Each scene shows the same named points in several views. A view is turned or mirrored, shifted and resized as a whole, has a little noise and may leave points out.

Scene 1
View 1
q972: [ -8  22 -11   6  17 -19   5 -28   3  26 -11 -11  15  23  -5  -8 -13 -28
  -8 -15   1   3   1 -10  22]
q571: [ -1  -8  -1  12  23 -35 -17 -37  12 -16 -16 -40  12  30  22   0  17 -17
  13 -20  -8 -16 -32  27   6]
q748: [-15  12 -16   2  20 -18  -3 -19  16  34 -18  -7  13  24   4   5 -12 -27
 -11 -20   6  -2   2  -3  13]
q667: [  0  14   9   5   3  -4  -8 -25   4   3   0 -17  12  11 -17 -15  -5   5
 -14   5 -10  -2  -7  11   5]
q133: [ -5  33  12  12  34 -20  17 -48   3  12   6  14  20  10 -17  12 -28 -30
 -22 -40 -21 -10   8  -3   5]
q730: [  1   5  -1   6   2 -16 -11 -26  -1  -3  -9 -40   7  27  -2 -28  14  -4
   5  12  -2   1 -20   6  24]
q255: [  0   2 -25   6 -10 -18 -16 -16  -7  14 -22 -62   2  49   9 -53  25 -13
  17  27  19  15 -24 -10  50]
q879: [ -4  16 -10  -1 -13   6  -5  -6  -1  30  -6 -24   7  21 -23 -38  -6   5
 -16  29   7  15   2 -13  27]
q206: [-15  11 -13  -3  10  -6  -3 -13  19  39 -14   0  12  15  -5   5 -20 -11
 -20  -8   9   0   9  -2   7]
q521: [-13   7 -18  -2  12 -13  -5 -16  15  31 -18 -13  10  22   4  -3  -9 -18
 -11  -5   9   0   0  -2  14]
q438: [ -5  11  -4   2   6  -9  -7 -22   7  15  -7 -20  10  18  -8 -14  -4  -5
  -9   4  -1   1  -6   4  13]
q367: [-12   5 -21  -2   2 -10 -10  -9  13  35 -18 -23   7  28   1 -13  -3 -11
  -8   7  15   6  -2  -6  20]
View 2
q133: [  2  25  -3  20  19  14  -6 -10 -26  -4  -6  14  19  -2  27 -39  -5 -15
  15  -8 -19 -15   6  21  10]
q367: [  1  -7   9  14   1   8 -14   9  13   7  -6  16   2 -16  15  14   0   2
 -25  -7  11  -1   0  -3  -7]
q438: [  1   5   6  14   7  12 -13   0   9  -1   0   7   7 -17   6   5  -6  -3
 -15  -1  -6  -7   7   0  -3]
q521: [  2  -2   4  15   4   4 -11   6   2   5  -9  16   3 -10  21   0   0  -3
 -17  -3   9  -1   0   4  -4]
q667: [  0  13   1   8   9  13 -13  -5   6  -5   7   3  13 -16 -10   4  -8  -9
 -13   1 -17 -10  14   2   5]
q730: [ -3   6  22  26   9  12 -14  -2  17 -11   1  -6   2 -20   2  24 -10  -1
 -15   8 -18  -6  13 -11 -10]
q571: [  4   7  28  46   8  -1 -14   3  -6 -25 -15 -17 -10   4  10  15 -17  -7
  -2  33 -15  -1  18   1  -5]
q972: [  1   5   9  20  13  12 -10  -1  -2   3  -8  15  11 -12  31 -10  -3  -1
  -5 -12  -4  -7   1   4  -6]
q879: [ -4   2   3   2   6  19 -17  -2  28  13  11  15  15 -35   1  19  -1   4
 -28 -22  -5 -13   1 -10  -8]
q748: [  3  -1   7  19   7   4  -9   7  -7   2 -15  19   3  -4  30  -8  -2  -6
  -8  -1   8  -2  -2   9  -2]
View 3
q972: [ 14  10  -7   8  -2 -21   5  16 -12 -14  -6  -7  10 -24   5  -2   2  -6
  23  -6 -11  -1  -3   4  14]
q367: [ 15   1  -9  11  -3 -24  -5  14  -2 -20 -13 -13  15 -19  10  -8   0 -14
  24 -12  -9   0   1  10  12]
q438: [  6  -1  -7  14   0 -13   2  10  -3  -7 -11  -9  16 -12   9  -8   0  -6
  22  -2  -6  -1  -4  -2  17]
q133: [  2  30  -5   7   5 -10  18   8 -26   8   6  -3   6 -23 -15  14  -9  25
   8   5  -7   6 -12 -15  26]
q667: [ -1  -5  -6  19   5  -4   4   6  -4   2 -11  -8  21  -2   9  -7  -1   1
  18   1  -4   1  -8  -8  23]
q879: [ 14 -19 -13  33   5 -14  -1  16 -15 -24  -9 -14  18  -8  24 -11   8 -13
  29  -2  -9   2   2   3   8]
q730: [  4  -7  -6   6  -5  -7   7  14   9  -1 -16  -1  16 -12  23 -16   5 -19
  27   7  -9 -11  -6  -7  19]
q206: [ 12  12  -7  14   4 -24  -6  11 -12 -16  -8 -15  16 -15  -6   1  -6   4
  16 -16  -4   9  -2   9  16]
q255: [ 16 -18 -11   3 -13 -18   6  25  12 -22 -18  -4  13 -26  42 -24  13 -44
  42   3 -19 -20   1   4   7]
q521: [ 14  10  -7   4  -1 -24  -4  13  -4 -14 -10 -11  15 -22  -1  -3  -2  -7
  21 -12  -7   2  -1   9  16]
q571: [ -3  11   0 -21  -9 -11   9   8  29  17 -21   6  19 -20   6 -14  -5 -18
  19   4  -5 -17 -11  -6  30]
View 4
q667: [ -2   2  -3   1  -1   2   5  -2   2  -4   3 -14  -6 -13   0   6  -4   3
   4  -2  -6   2  -3 -11  -2]
q206: [  6   8  -3 -16  -7 -13   4 -17  -1  -8  -3 -18  -8  -1  -2   0  11  16
   4  -9   0  10  -6  -2   1]
q730: [  2  10   5   8  -7  -1   7  -4   8   0  -3  -3  -2  -8  -3  -2 -14   7
   2  13  -4  -8   7 -12 -12]
q438: [  3   8   0  -3  -5  -4   6  -8   3  -4  -2 -13  -6  -8  -2  -1  -2   9
   1   1  -3   1   1  -8  -4]
q521: [  7  11   0 -12 -10 -12   6 -17   3  -6  -6 -11  -5   2  -3  -1   5  17
   3  -2   1   5  -1  -2  -5]
q879: [ -8  17  -1  -1  -2  -7  10 -12  -3  -1   0 -19  -8 -18  -6 -18   8  11
  -3   6   2   1  10 -22  -3]
q748: [ 12   8  -2 -17 -10 -12   5 -17   4  -7  -6  -9  -6   7  -1   7   6  20
   1  -1   3   5  -5   4  -3]
q255: [  6  27  14   9 -13 -12  14 -15  10   3 -13   6   3  -5 -10 -24 -13  19
  -7  33   7 -16  25 -17 -23]
q972: [  9   8  -4 -15  -6  -6   8 -12   2  -5  -5  -7 -10   2   0   6   5  15
  -7   6   5   2  -1  -5   0]
q367: [  5  16   3  -6 -10 -14   7 -19   2  -4  -6 -12  -3  -3  -6 -11   4  18
   4   2   2   1   4  -8  -8]
View 5
q255: [-19   1 -25  -4  21   2  -9   2 -18  24 -11   1  -1  17   7 -15 -25 -23
   4 -12 -29  19  -3 -20 -11]
q879: [  0   4 -15   1  12  -2  17  -7  -8  24  -1  16   3  24  -3 -11 -12 -15
   7   4 -12  18 -10 -20   9]
q730: [ -2  -6 -13   3   4   1  -2  -2 -15  12 -11   3   9   8   1 -19 -18  -8
   7  -7 -17  21   4  -8  -3]
q748: [  2   0  -3  -3  13   0   6   6  -7   6   6  -8 -10   8   3   2  -2   3
   3   1   1  12   6  -7  12]
q438: [  5  -2  -8   2   6  -2   9  -2  -9  11  -1   4   4  11  -1 -12  -9  -4
   6  -2  -7  15   2  -9   7]
q206: [  8   3  -1  -3  10  -2  14   1  -5  10   8  -3  -6  12   1  -1   0   1
   4   4   6   8  -1 -12  18]
q972: [ 1 -4 -8  3 14  2 10  5 -7  9  6  1 -8 12 -2  2 -4  1  4  1 -6 19  8 -4
  8]
q133: [ 15 -12   0  14   4   6  16   6  -1  -4  11   5  -7   5 -10   3   5  17
   5   4   6  23  21  11  15]
q521: [  2   2  -4  -5  12  -2   6   2  -8  11   3  -6  -7  11   5  -2  -5  -2
   3   0  -1   9   1 -12  11]
q367: [ -1   4  -9  -6  14  -2   7   0 -11  15   0  -3  -4  14   6  -5 -10  -9
   6  -2  -7  10  -4 -17   8]
q571: [  1 -10  -4  -1  -1   2 -13   5 -16  -2 -14 -14   6  -9   6 -16 -16   5
   4 -14 -13  15  16   0  -7]
View 6
q748: [-14  -4  -3  -2   1 -20  -1  -7  17   4  -2  -8   6 -17   7  16 -10  25
   8   4  -2   6   0   0  -3]
q879: [ 13  17  24  34 -17  -6  14  13 -18  -9   5 -13  16 -22  15 -15 -46  20
  30 -11  23  14 -18  11  -9]
q206: [ -9  -9  13   2   1 -14  10 -11  13  -1  12 -15   4 -19   1  15 -17  21
  15   6   6   8 -13  -6 -13]
q438: [  2   8   6  19  -7  -6  15   1   0  -8  -2  -2  21 -24   5  -7 -12  12
  26   2  14  11   1   2   7]
q255: [ -4  25   0  25 -39 -21 -12  44 -26  -9 -33  -6  31 -18  47 -35 -50  16
  15 -26  18  20  23  29  24]
q667: [ 10  15   8  25  -4   3  25  -7   2 -17   5   4  28 -29  -6  -9  -5   6
  35  13  21  13   0  -6   6]
q730: [  1  22  -3  23 -17  -7  12  17  -8 -14 -20   9  34 -28  17 -24 -13   6
  28  -2  19  18  20   9  24]
q571: [-24   5 -31  -2 -15 -17  -1  13  16 -12 -36  20  39 -24  15 -14  18   0
  12   6   1  12  53   0  45]
q972: [  1  11  -6  16   8 -16  -2 -10  12   3  -3   0   9 -17   6   9 -13  31
  14  -2   0   6   3  10  -4]
q133: [ 13  15 -10  21  34  -4  14 -35  24   6  12  14   5 -21 -20  23  15  27
  22  19  -3   4  -4   2 -14]

In a view up to two points have been moved. Name them for each view, in the order of its rows, or write -.
view 1 => -
view 2 => -
view 3 => q972
view 4 => q255
view 5 => -
view 6 => q571, q133
